Each row is a point on a landscape with many valleys, with its height.
From any point a ball rolls to the lowest of the 3 points nearest to it. It stops when none of these is lower. Distance is the straight distance between rows; heights are no part of it.
K_900: -.02, .20, -.05, .12, .00, -.19, -.37, .04, -.51, -.34, -.32, .13, -.33, -.12, -.21, .20, .24, .03, -.19, .03, -.17, .12, -.07, .33, -.09, -.08, -.23  h=61.5
K_541: -.26, .10, .27, -.26, -.07, .45, .10, -.45, -.32, .05, -.10, .23, -.52, .00, .00, -.02, .35, -.08, -.28, -.20, .43, -.17, -.25, -.39, .19, .27, -.27  h=16.3
K_188: -.01, .38, -.13, .06, -.05, -.13, -.29, .09, -.61, -.31, -.35, .22, -.18, -.01, -.24, .18, .14, .11, -.13, -.06, -.14, .23, -.06, .47, -.07, -.22, -.32  h=61.4
K_488: -.45, -.10, .00, .30, -.04, -.25, .31, -.14, .25, .09, .26, -.02, -.48, .02, -.03, .14, -.14, -.23, -.03, .04, -.04, -.02, .36, -.21, -.28, .05, .11  h=12.5
K_614: .50, -.10, .47, -.35, .15, -.05, -.09, .19, .25, -.03, .10, -.32, .69, .24, .32, -.28, -.32, -.32, .06, -.08, .25, -.04, -.42, -.09, .22, -.25, -.07  h=7.6
K_815: .65, .64, .12, .17, -.06, -.38, .18, -.11, -.15, .42, -.08, .03, .56, .09, .47, .01, .02, .17, -.18, -.34, -.21, .37, .09, .00, -.09, -.08, -.10  h=36.7
K_262: -.08, .08, -.18, .24, .05, -.25, -.32, -.02, -.16, -.32, -.19, .04, -.24, -.17, -.16, .20, .13, .10, -.02, .12, -.32, .02, .16, .29, -.08, -.16, -.08  h=60.7
K_584: .08, -.45, -.10, -.28, .02, .43, .01, .17, -.03, .03, .02, -.22, .38, .08, .06, -.16, -.35, -.15, .30, .20, .30, -.10, -.02, .20, .42, -.03, .10  h=11.7
K_197: .00, -.34, -.10, -.20, .00, .38, .26, .16, .20, .14, .18, -.07, .26, .13, -.05, -.10, -.28, -.04, .42, .15, .22, -.04, .08, .09, .18, .00, .18  h=13.5
K_313: -.22, -.23, -.11, -.01, -.03, .25, .16, .10, -.12, -.02, .15, .02, -.44, .00, -.11, .05, -.13, .07, .43, .08, .16, .07, .11, -.05, -.07, .22, .01  h=17.2
K_309: -.17, -.12, .09, .18, -.09, .17, .29, -.06, .09, .21, .19, .01, -.64, -.05, -.12, .04, -.10, -.04, .26, .14, .01, .05, .24, -.25, -.36, .36, .09  h=10.8
K_786: -.02, .04, .26, -.23, -.27, .52, -.01, -.28, -.31, .13, -.04, .22, -.70, -.09, -.04, .01, .30, -.01, -.04, -.14, .41, -.05, -.35, -.31, -.07, .46, -.12  h=15.1
K_424: .09, -.24, .06, -.26, .04, .43, .36, .19, .35, .29, .20, -.06, .49, .14, -.05, -.22, -.29, -.12, .27, -.02, .28, -.09, -.19, -.04, .12, -.02, .21  h=9.3
K_164: .06, -.15, .06, -.07, -.10, .38, .13, .08, .01, .12, .13, -.04, -.71, .01, -.17, -.06, -.04, .18, .32, .13, .00, .13, .01, -.18, -.33, .44, .17  h=12.9
K_633: .34, -.09, .21, -.24, .02, -.02, -.13, .11, .27, -.01, .04, -.14, .69, -.05, .16, -.21, -.11, -.13, .01, .06, .08, -.14, -.18, .05, .30, -.34, .04  h=13.0
K_749: .61, -.16, .03, -.13, -.11, .15, -.29, .10, .00, -.08, -.15, -.16, .57, -.12, .12, -.08, -.12, -.12, .01, .37, -.12, -.10, -.11, .34, .30, -.48, -.11  h=25.8
K_958: .42, .53, -.22, .05, -.20, -.32, .24, -.42, -.12, .17, -.15, .23, .66, .09, .32, .21, .09, .12, -.13, -.09, -.11, .23, .30, .15, .09, -.28, .01  h=34.6
K_251: .12, -.24, .13, -.26, .06, .37, .25, .18, .22, .26, .17, -.07, .51, .10, .13, -.22, -.34, -.27, .26, .02, .34, -.06, -.16, .03, .27, -.09, .16  h=5.6
K_994: .10, -.37, -.07, -.23, .00, .49, .21, .17, .16, .07, .09, -.07, -.37, .09, -.27, -.06, -.13, .24, .39, .22, .02, .09, .03, -.03, -.24, .35, .21  h=14.6
K_898: -.11, -.06, -.06, -.10, .10, .01, .26, .13, .34, .15, .19, -.10, .58, .06, .06, -.16, -.06, -.06, .06, -.15, .11, -.18, -.07, -.11, .20, -.12, .20  h=48.9
K_399: .41, .47, -.11, .16, -.04, -.41, .07, -.09, .23, .24, .03, -.02, .53, .07, .14, -.03, .19, .19, -.38, -.24, -.35, .17, .08, -.03, -.09, -.11, .26  h=40.1
K_732: .15, .21, -.32, .20, -.09, -.16, -.12, -.21, -.10, -.06, -.25, .10, .15, -.08, -.10, .26, .12, .16, .02, .22, -.24, .11, .26, .33, .01, -.40, .11  h=26.3
K_897: -.31, -.22, -.07, .13, .07, .00, .07, .02, -.11, -.17, .14, -.08, -.37, .05, -.07, .10, -.09, -.07, .32, .15, .08, .01, .20, -.04, .05, .20, -.06  h=41.3
K_848: .03, .15, -.29, .08, -.02, -.09, -.29, .09, -.40, -.26, -.30, .07, -.10, -.08, -.20, .21, .10, .14, -.04, .08, -.27, .11, .06, .40, .01, -.26, -.13  h=61.2
K_495: -.28, .20, .36, -.02, .05, -.19, -.20, -.17, -.38, -.22, -.10, .22, -.55, -.13, -.03, .02, .48, -.13, -.64, -.08, .07, -.19, -.28, -.06, .05, .04, -.42  h=63.4
K_819: -.09, -.24, -.01, -.08, .06, .29, .25, .18, .27, .13, .20, -.09, .43, .09, .02, -.09, -.17, -.08, .23, .05, .18, -.17, .02, -.03, .20, -.11, .16  h=23.4
K_737: .07, .20, -.27, .15, -.06, -.42, .01, -.19, .43, .00, .06, .08, .28, .01, .00, .09, .20, .15, -.36, -.07, -.33, .07, .21, .06, -.12, -.27, .35  h=19.5
K_597: -.29, -.14, .14, -.20, -.09, .20, -.04, .00, -.45, -.16, .01, .13, -.52, .04, .02, -.02, .14, -.09, .19, -.09, .34, .04, -.18, -.21, -.04, .39, -.27  h=22.5
K_350: .16, .21, -.27, .16, -.08, -.29, .00, -.25, .22, -.05, -.10, .13, .18, -.08, -.13, .19, .16, .10, -.09, .14, -.38, .03, .29, .16, -.06, -.37, .19  h=8.9
K_311: .03, .23, -.26, .28, -.15, -.46, .03, -.39, .25, -.01, -.04, .12, .04, .01, -.08, .25, .11, .09, -.31, .05, -.36, .18, .28, .19, -.26, -.31, .13  h=18.7
K_448: .00, .03, -.20, -.02, -.01, -.02, -.40, .15, -.37, -.41, -.28, .01, -.03, -.12, -.18, .07, .12, .13, -.06, .13, -.18, .06, -.10, .44, .04, -.10, -.17  h=61.3
K_252: -.38, -.04, .35, .36, -.10, -.40, -.26, -.29, -.09, .12, -.05, .09, -.75, -.23, .21, .31, .12, -.13, -.67, -.18, -.08, -.05, .15, -.10, .05, .29, -.05  h=13.6
K_581: .14, -.18, .15, -.32, -.18, .42, -.21, .01, -.10, -.01, -.05, .10, -.76, -.07, -.13, -.04, .16, .10, .20, .00, .19, .17, -.34, -.33, -.34, .58, .12  h=20.1
K_762: -.44, .13, .33, -.04, -.02, .10, .06, -.46, -.27, -.02, .03, .18, -.48, -.06, .10, -.03, .53, -.08, -.76, -.27, .22, -.31, -.09, -.27, .41, .18, -.24  h=16.5
K_837: .41, .39, -.26, .02, -.18, -.17, .12, -.31, .04, .13, -.18, .20, .52, -.03, .11, .21, .17, .09, -.04, .06, -.11, .07, .18, .19, .05, -.41, .02  h=31.9
K_415: .53, .07, .15, -.24, -.08, .00, -.19, .00, .19, -.01, -.09, -.08, .67, -.02, .07, -.06, -.09, -.02, -.06, .19, -.07, -.08, -.21, .16, .17, -.48, -.02  h=21.3
K_441: -.40, -.18, .03, .16, .06, -.15, .00, -.03, -.16, -.08, .10, .00, -.55, -.06, .01, .11, -.03, -.10, .14, -.01, .12, .00, .24, -.16, -.02, .29, -.06  h=20.4
K_880: -.12, .11, -.24, .17, .00, -.45, .06, -.20, .47, -.08, .11, -.03, .15, .01, -.13, .06, .12, .06, -.31, -.06, -.30, .00, .23, -.07, -.11, -.18, .21  h=18.5
K_962: .03, -.28, -.08, -.10, .05, .48, .40, .13, .45, .16, .12, -.02, -.25, .19, -.29, -.28, -.17, .29, .29, .22, -.09, -.05, -.01, -.21, -.38, .22, .39  h=16.1
K_366: .31, .24, -.14, .04, -.06, -.34, -.08, -.05, .34, .06, -.04, .03, .55, -.02, .11, -.07, .15, .09, -.22, -.10, -.31, .04, .09, .03, -.01, -.29, .20  h=40.9
K_872: -.34, -.25, -.03, -.21, .03, .06, -.21, .13, -.34, -.38, -.04, -.04, -.21, .00, -.05, .01, -.03, .01, .22, .06, .18, .02, -.04, .15, .10, .25, -.19  h=48.4
K_152: .00, -.03, .05, -.04, .03, .31, .36, .25, .28, .37, .31, .01, .54, .22, .10, -.23, -.13, .01, .03, -.31, .17, -.08, -.27, -.25, -.07, .10, .24  h=16.6
K_212: -.29, .08, .26, -.17, .02, .03, -.06, -.23, -.37, -.13, -.02, .16, -.47, -.08, .08, .00, .30, -.16, -.31, -.16, .35, -.17, -.20, -.26, .12, .33, -.38  h=17.6
K_839: -.30, -.06, -.22, .25, .09, -.39, .04, -.18, .36, -.16, .11, -.09, -.14, -.05, -.12, .12, .04, -.09, -.05, .08, -.22, -.09, .33, .00, -.11, -.22, .14  h=16.0
K_791: -.32, -.05, .07, -.13, .08, -.16, -.35, .09, -.44, -.47, -.11, .01, -.34, -.05, -.03, -.08, .21, -.10, -.08, -.02, .11, -.07, -.18, .09, .03, .19, -.35  h=66.9
K_106: .31, .13, .11, -.09, .06, -.23, -.05, .09, .33, .05, .07, -.08, .66, -.06, .11, -.14, .00, .01, -.09, -.10, -.12, -.12, -.13, -.05, .17, -.24, .14  h=34.5
K_249: .21, .32, -.39, .03, -.09, .02, -.05, -.12, -.50, -.04, -.44, .20, .42, -.15, .01, .32, -.15, .11, .03, .08, -.06, .12, .33, .48, .27, -.38, -.25  h=30.4
K_181: -.27, -.12, .14, .26, -.12, .05, .15, -.16, -.13, .21, .17, .04, -.82, -.20, .03, .13, -.06, -.09, .07, -.06, .10, .09, .16, -.28, -.19, .45, -.06  h=11.5
K_704: -.25, -.26, -.17, -.05, .07, .10, -.15, .19, -.10, -.26, -.04, -.18, .02, -.09, -.02, -.02, -.04, .04, .25, .11, .01, -.10, .12, .16, .26, .02, .02  h=61.0
K_471: -.03, -.24, -.11, -.15, .02, .44, .39, .17, .26, .15, .18, .00, .25, .14, -.09, -.15, -.18, .11, .35, .16, .12, -.01, -.03, .00, .03, .04, .24  h=11.4
K_275: .11, -.28, .06, -.24, .03, .27, .12, .13, .23, .12, .20, -.14, .57, .07, .16, -.19, -.23, -.16, .20, .04, .21, -.12, -.11, .01, .39, -.18, .09  h=17.3
K_157: -.37, -.15, .00, .08, .09, -.18, -.16, .00, -.25, -.25, .05, -.05, -.44, -.09, -.05, .06, .06, -.04, .13, .05, .06, .00, .07, -.06, .05, .31, -.19  h=11.6
K_496: .49, .24, -.02, -.13, -.08, -.14, -.11, -.12, .17, .05, -.07, .03, .63, -.12, .11, -.04, .08, .09, -.06, .09, -.22, .02, -.07, .11, .09, -.45, .09  h=24.0
K_645: -.20, -.10, -.13, .19, .07, -.25, -.32, .03, -.17, -.34, -.10, .00, -.28, -.11, -.14, .10, .12, .03, .03, .17, -.19, -.03, .07, .17, -.02, .05, -.17  h=54.5
K_695: -.36, .12, .31, -.02, -.04, -.01, -.04, -.28, -.34, -.01, .02, .17, -.56, -.09, .12, .03, .46, -.15, -.44, -.22, .33, -.10, -.16, -.28, .17, .32, -.27  h=15.8
K_516: .00, -.02, .14, -.40, -.26, .45, -.09, -.11, -.39, -.02, -.03, .12, -.67, .03, -.03, .00, .19, .03, .20, -.02, .38, .09, -.39, -.23, -.15, .49, -.02  h=17.0
K_341: .02, -.13, .13, .09, -.13, .33, .09, .00, -.02, .21, .13, .03, -.84, -.12, -.12, -.02, .03, .03, .20, .07, .03, .18, -.01, -.32, -.37, .48, .14  h=12.0
K_712: .07, .04, .00, -.10, .07, -.17, .02, .07, .36, .05, .13, -.10, .55, -.02, .05, -.17, .04, -.06, -.03, -.10, -.08, -.10, -.06, -.10, .17, -.19, .11  h=54.0
K_387: .23, .22, -.32, -.01, -.11, .09, -.24, .05, -.53, -.14, -.48, .09, .24, -.14, -.12, .23, -.05, .12, .02, .05, -.10, .12, .04, .59, .16, -.32, -.16  h=30.3
K_465: -.30, -.05, .03, .25, .05, -.32, -.20, -.10, -.06, -.20, .04, -.02, -.56, -.12, -.06, .11, .06, -.09, -.03, .06, -.14, -.03, .17, -.04, -.03, .14, -.13  h=17.4
K_744: -.19, .00, .17, -.03, -.16, .24, .01, -.19, -.37, .12, -.01, .23, -.74, -.10, .05, .04, .23, -.06, -.03, -.16, .38, .05, -.17, -.29, -.07, .56, -.13  h=14.2
K_329: .00, -.10, -.06, -.14, -.01, .47, .53, .17, .42, .34, .27, .05, .38, .26, -.08, -.27, -.11, .07, .15, -.12, .10, -.13, -.23, -.13, -.22, .11, .34  h=11.9
K_29: -.41, -.10, -.02, .31, .04, -.55, .06, -.29, .23, -.04, .11, -.07, -.39, -.04, -.10, .16, -.09, -.13, -.24, .11, -.22, -.02, .39, -.14, -.22, -.12, .09  h=13.7
K_530: -.06, .11, -.11, .32, -.10, -.52, -.02, -.37, .25, -.08, -.07, .08, -.29, -.02, -.07, .30, .09, .01, -.29, .07, -.39, .08, .34, .12, -.37, -.24, .16  h=18.6
K_842: -.14, .11, .07, .00, .03, -.22, -.44, .10, -.49, -.41, -.17, .10, -.33, -.06, -.09, .04, .26, .03, -.24, -.03, -.12, -.03, -.15, .16, -.11, .01, -.34  h=62.3
K_163: -.22, -.28, -.17, -.02, .07, .23, .19, .11, .10, -.06, .15, -.12, .02, .01, -.05, -.01, -.21, .00, .37, .13, .14, -.04, .15, .03, .16, .06, .10  h=34.1
K_41: .04, -.14, -.19, -.04, -.03, -.01, -.32, .08, .13, -.16, -.16, -.09, .37, -.13, -.08, .03, .02, .10, .03, .27, -.21, -.14, .11, .27, .30, -.30, .12  h=44.0
K_713: -.25, -.09, -.15, .01, .01, .32, .48, .03, .32, .18, .33, .06, .05, .17, -.17, -.11, -.11, .08, .19, .01, .01, -.06, .00, -.13, -.12, .08, .20  h=14.7
K_201: .45, .15, -.17, -.10, -.14, .13, -.19, .01, -.27, .00, -.39, .04, .49, -.16, -.04, .20, -.11, .03, .02, .17, -.14, -.03, .14, .51, .18, -.48, -.14  h=30.1
K_878: -.26, -.17, -.03, .16, .07, .11, .25, -.03, -.04, .04, .22, -.03, -.49, .01, -.11, .00, -.12, -.03, .29, .09, .01, .03, .24, -.17, -.19, .20, .02  h=7.5
K_902: .38, .24, -.31, -.03, -.20, .02, -.07, -.14, -.22, -.01, -.38, .17, .43, -.15, -.01, .25, .04, .10, .05, .15, -.19, .05, .31, .40, .11, -.41, -.04  h=30.2
K_569: .25, -.26, -.06, -.19, .05, .11, -.27, .18, .04, -.13, -.07, -.26, .45, -.17, .02, -.12, -.15, -.05, .03, .29, -.08, -.11, .00, .30, .39, -.31, -.05  h=33.3
K_98: .11, -.27, -.02, -.44, -.23, .47, -.08, .14, -.23, -.08, -.01, .00, -.60, .05, -.16, -.05, .01, .14, .39, .10, .19, .17, -.29, -.07, -.20, .44, .07  h=19.1
K_931: -.08, .02, -.09, .05, .09, .36, .41, .31, .43, .38, .23, .12, .29, .34, -.11, -.31, -.04, .20, -.14, -.15, -.01, -.09, -.33, -.23, -.41, .34, .31  h=14.1
K_925: .23, .01, .28, -.20, .14, -.11, -.02, .21, .29, .13, .20, -.16, .69, .07, .26, -.25, -.12, -.16, .01, -.25, .13, -.09, -.30, -.26, .14, -.13, .05  h=30.6
K_806: .47, -.31, .20, -.26, .02, .13, -.25, .13, .12, -.09, -.12, -.30, .55, -.04, .15, -.19, -.28, -.26, .03, .28, .14, -.16, -.15, .31, .47, -.36, -.09  h=41.4
K_993: .35, .17, .46, -.03, .32, -.23, -.27, .41, .12, .10, .02, -.33, .58, .18, .32, -.29, -.40, -.11, .04, -.38, .01, .02, -.38, -.28, .00, -.04, -.17  h=37.0
K_221: .22, .23, .39, .14, .54, .02, -.27, .51, .05, .12, -.21, -.37, .36, .22, .42, -.13, -.67, -.07, .20, -.30, -.02, .06, -.31, -.35, -.21, -.08, -.27  h=41.8
K_834: .07, .11, .23, -.02, .15, .19, .15, .42, .15, .45, .16, -.11, .60, .21, .21, -.31, -.28, -.09, .04, -.36, .20, -.11, -.43, -.27, -.03, .12, .05  h=10.5
K_332: .07, .01, -.15, .04, -.02, -.22, .01, -.08, .38, .01, .01, -.01, .44, .02, -.03, -.06, .11, .06, -.13, .02, -.17, -.07, .02, .02, .11, -.27, .24  h=62.0
K_33: -.43, -.11, -.03, .27, .14, -.28, .08, -.09, .07, -.05, .14, -.04, -.54, -.10, -.08, .18, -.03, -.17, .02, .07, -.10, -.01, .38, -.14, -.13, .10, -.02  h=14.4
K_258: .08, -.46, -.13, -.31, -.02, .57, .18, .23, -.13, .03, .06, -.10, -.03, .15, -.08, -.08, -.25, .10, .43, .23, .28, .10, .00, .21, .10, .20, .16  h=17.7
K_143: -.21, -.31, .00, -.35, -.11, .36, -.05, .11, -.41, -.25, -.03, .07, -.38, .11, -.01, .03, -.01, -.04, .27, -.01, .45, .10, -.21, -.03, -.03, .41, -.16  h=21.8
K_941: -.24, .10, .12, .28, -.01, -.38, -.33, -.12, -.34, -.26, -.16, .05, -.63, -.13, -.07, .17, .32, -.08, -.35, .01, -.12, .02, -.04, .09, -.08, .08, -.23  h=63.3
K_723: .69, .45, .14, -.09, -.15, -.23, .06, -.13, -.07, .20, -.09, .12, .63, .03, .32, .01, .08, .08, -.03, -.09, -.06, .20, -.06, .12, -.01, -.37, -.07  h=27.4
K_223: -.19, .31, .19, .04, -.04, -.26, -.27, -.09, -.54, -.29, -.18, .26, -.49, .01, -.16, .09, .43, -.04, -.49, -.13, -.07, .04, -.16, .16, -.13, -.04, -.39  h=63.1
K_12: -.23, .31, .40, -.13, .04, .04, -.10, -.27, -.29, -.17, -.10, .21, -.45, -.10, -.13, -.08, .53, -.10, -.77, -.11, -.08, -.24, -.25, -.10, .15, -.15, -.55  h=63.5
K_446: .25, .15, .44, .07, .38, -.05, -.20, .56, .01, .09, -.09, -.35, .41, .29, .43, -.22, -.62, -.16, .12, -.40, .08, .04, -.44, -.31, -.18, -.02, -.25  h=42.1
K_400: -.42, -.10, .23, .32, .03, -.24, -.08, -.18, -.17, .13, .08, .04, -.73, -.25, .14, .16, .07, -.22, -.16, -.08, .15, .04, .18, -.18, -.01, .39, -.07  h=12.4
K_740: -.05, -.15, -.05, -.13, .04, .31, .43, .11, .60, .11, .12, -.07, -.28, .18, -.36, -.24, -.13, .27, .11, .20, -.10, -.12, -.02, -.30, -.57, .34, .33  h=17.5
K_669: -.16, -.43, -.16, -.20, .02, .33, -.07, .26, -.25, -.22, -.05, -.10, -.11, .08, .00, -.04, -.19, .07, .40, .14, .26, .10, .02, .20, .23, .23, -.07  h=23.0
K_984: -.15, -.12, -.17, .07, .02, .32, .55, .06, .42, .21, .29, .11, -.07, .23, -.21, -.16, -.08, .14, .13, .05, -.02, -.05, .01, -.18, -.51, .21, .30  h=16.7
K_813: -.31, -.29, -.13, .03, .08, -.05, -.10, .07, -.23, -.27, .04, -.12, -.20, .02, -.05, .05, -.06, .05, .22, .08, .06, .01, .07, .06, .17, .21, -.09  h=63.6
K_498: -.32, .06, .36, .28, -.04, -.37, -.31, -.25, -.24, -.02, -.01, .14, -.68, -.21, .13, .12, .28, -.13, -.61, -.18, .12, -.07, -.02, -.10, .12, .34, -.19  h=15.2
K_209: .39, .50, -.30, .17, -.28, -.38, .21, -.39, .08, .23, -.09, .20, .48, .04, .19, .19, .18, .19, -.23, -.09, -.20, .24, .30, .15, -.06, -.32, .12  h=34.9
K_661: .11, .12, -.01, -.04, .14, -.29, .00, .14, .38, .10, .16, -.15, .57, .04, .09, -.16, .05, -.04, -.19, -.26, -.02, -.04, -.08, -.23, .10, -.10, .22  h=56.6
K_214: -.33, -.03, -.20, .13, .06, -.07, .41, .06, .38, .05, .31, .01, .16, .22, -.06, -.01, -.05, -.07, .03, -.09, .04, -.08, .13, -.18, -.05, -.02, .28  h=27.6
K_139: -.25, -.25, -.13, -.19, .06, -.03, -.33, .15, -.24, -.40, -.13, -.12, -.09, -.02, -.07, -.01, .00, .05, .08, .09, .05, .00, -.06, .25, .17, .10, -.20  h=56.7
K_954: .69, .50, .18, .08, -.01, -.29, .02, .03, -.06, .28, -.11, .07, .57, .10, .34, -.04, .02, .19, -.12, -.30, -.23, .27, -.09, -.07, -.15, -.15, -.04  h=30.9
K_831: .35, .11, -.22, .04, -.10, .05, -.18, -.03, -.04, -.07, -.28, .05, .37, -.19, -.06, .16, .07, .12, .06, .23, -.26, -.05, .13, .32, .15, -.42, .00  h=29.7
K_331: -.09, -.34, -.11, -.11, -.06, .43, .20, .15, -.04, -.01, .14, -.03, -.27, .06, -.15, -.05, -.22, .11, .48, .14, .16, .12, .06, .00, -.06, .29, .14  h=16.2
K_312: -.02, -.23, -.06, -.16, .11, .04, .05, .08, .34, .03, .10, -.16, .53, .03, .05, -.14, -.10, -.10, .16, .10, .02, -.13, .06, .00, .33, -.18, .12  h=42.9
K_601: -.26, -.19, -.17, .06, .14, -.12, .12, .02, .27, -.09, .13, -.11, .11, -.02, -.09, .03, .01, -.03, .19, .04, .02, -.13, .18, -.07, .19, -.15, .07  h=72.3
K_951: .25, -.31, .18, -.26, .04, .14, -.03, .08, .20, .07, .14, -.22, .65, .02, .19, -.26, -.25, -.21, .23, .11, .23, -.22, -.15, .10, .42, -.28, .02  h=27.9
K_451: -.30, -.04, .07, .34, -.11, .09, .38, -.17, .28, .18, .30, .06, -.61, .01, -.10, .06, -.11, -.14, .02, .11, -.02, .02, .26, -.28, -.35, .26, .16  h=11.3
K_452: -.13, .03, -.08, .33, .01, -.47, -.16, -.26, .10, -.14, -.10, .05, -.35, -.10, -.16, .27, .13, .05, -.13, .17, -.37, .07, .26, .13, -.22, -.22, -.01  h=18.4
K_42: -.13, .07, -.10, .10, .14, -.17, .26, .16, .40, .14, .23, -.06, .41, .12, .06, -.10, .05, -.04, -.08, -.25, .04, -.12, .04, -.27, .07, -.07, .27  h=14.3
K_863: -.04, -.04, -.19, .12, .04, -.17, -.23, -.04, -.01, -.21, -.13, -.05, .03, -.13, -.20, .05, .06, .12, .03, .20, -.26, .01, .16, .30, .05, -.26, -.05  h=56.5
K_697: -.02, .23, -.21, .32, -.02, -.22, -.27, -.10, -.32, -.20, -.33, .14, -.36, -.05, -.21, .30, .20, .11, -.12, .09, -.25, .12, .20, .42, -.14, -.22, -.14  h=61.1
K_283: .64, .52, .35, .14, .26, -.34, -.13, .14, .06, .28, -.09, -.14, .52, .01, .27, -.09, -.11, .19, -.20, -.33, -.29, .21, -.17, -.10, -.16, -.04, -.04  h=34.2
K_412: .15, .34, -.42, .07, -.05, -.07, -.06, -.16, -.48, -.04, -.47, .16, .21, -.10, -.06, .33, -.05, .16, .00, .03, -.12, .11, .37, .50, .18, -.36, -.17  h=30.5
K_22: -.12, -.09, -.02, .18, -.05, .28, .44, -.09, .40, .22, .19, -.05, -.57, .07, -.18, -.06, -.13, -.05, .08, .18, -.10, -.01, .07, -.24, -.56, .33, .19  h=11.8
K_187: .07, .17, .17, .10, .25, -.05, .00, .39, .13, .41, .12, -.18, .55, .11, .26, -.23, -.21, -.06, -.11, -.45, .08, -.09, -.25, -.35, -.04, .15, .15  h=44.1
K_735: -.33, -.03, .21, .11, -.02, -.12, -.02, -.17, -.33, .03, .07, .13, -.64, -.10, .13, .05, .12, -.14, -.10, -.12, .27, -.03, .04, -.25, .02, .44, -.24  h=13.2

Two balls start at each pair of points below. Name the first point that both come to, or write none.
K_33, K_735 -> K_309
K_12, K_252 -> K_400
K_848, K_837 -> none
K_387, K_249 -> K_831

For each start below, name the point where the ball stops.
K_283 -> K_633
K_958 -> K_633
K_29 -> K_878
K_962 -> K_878

Call two points neighbours if one is among the 3 nearest of the other. Go from one point of each pair to the other, from neighbour to neighbour, staying as low as possible. Name the highest point that can't be avoided.
K_878, K_614 -> K_951
K_42, K_878 -> K_214
K_157, K_350 -> K_311
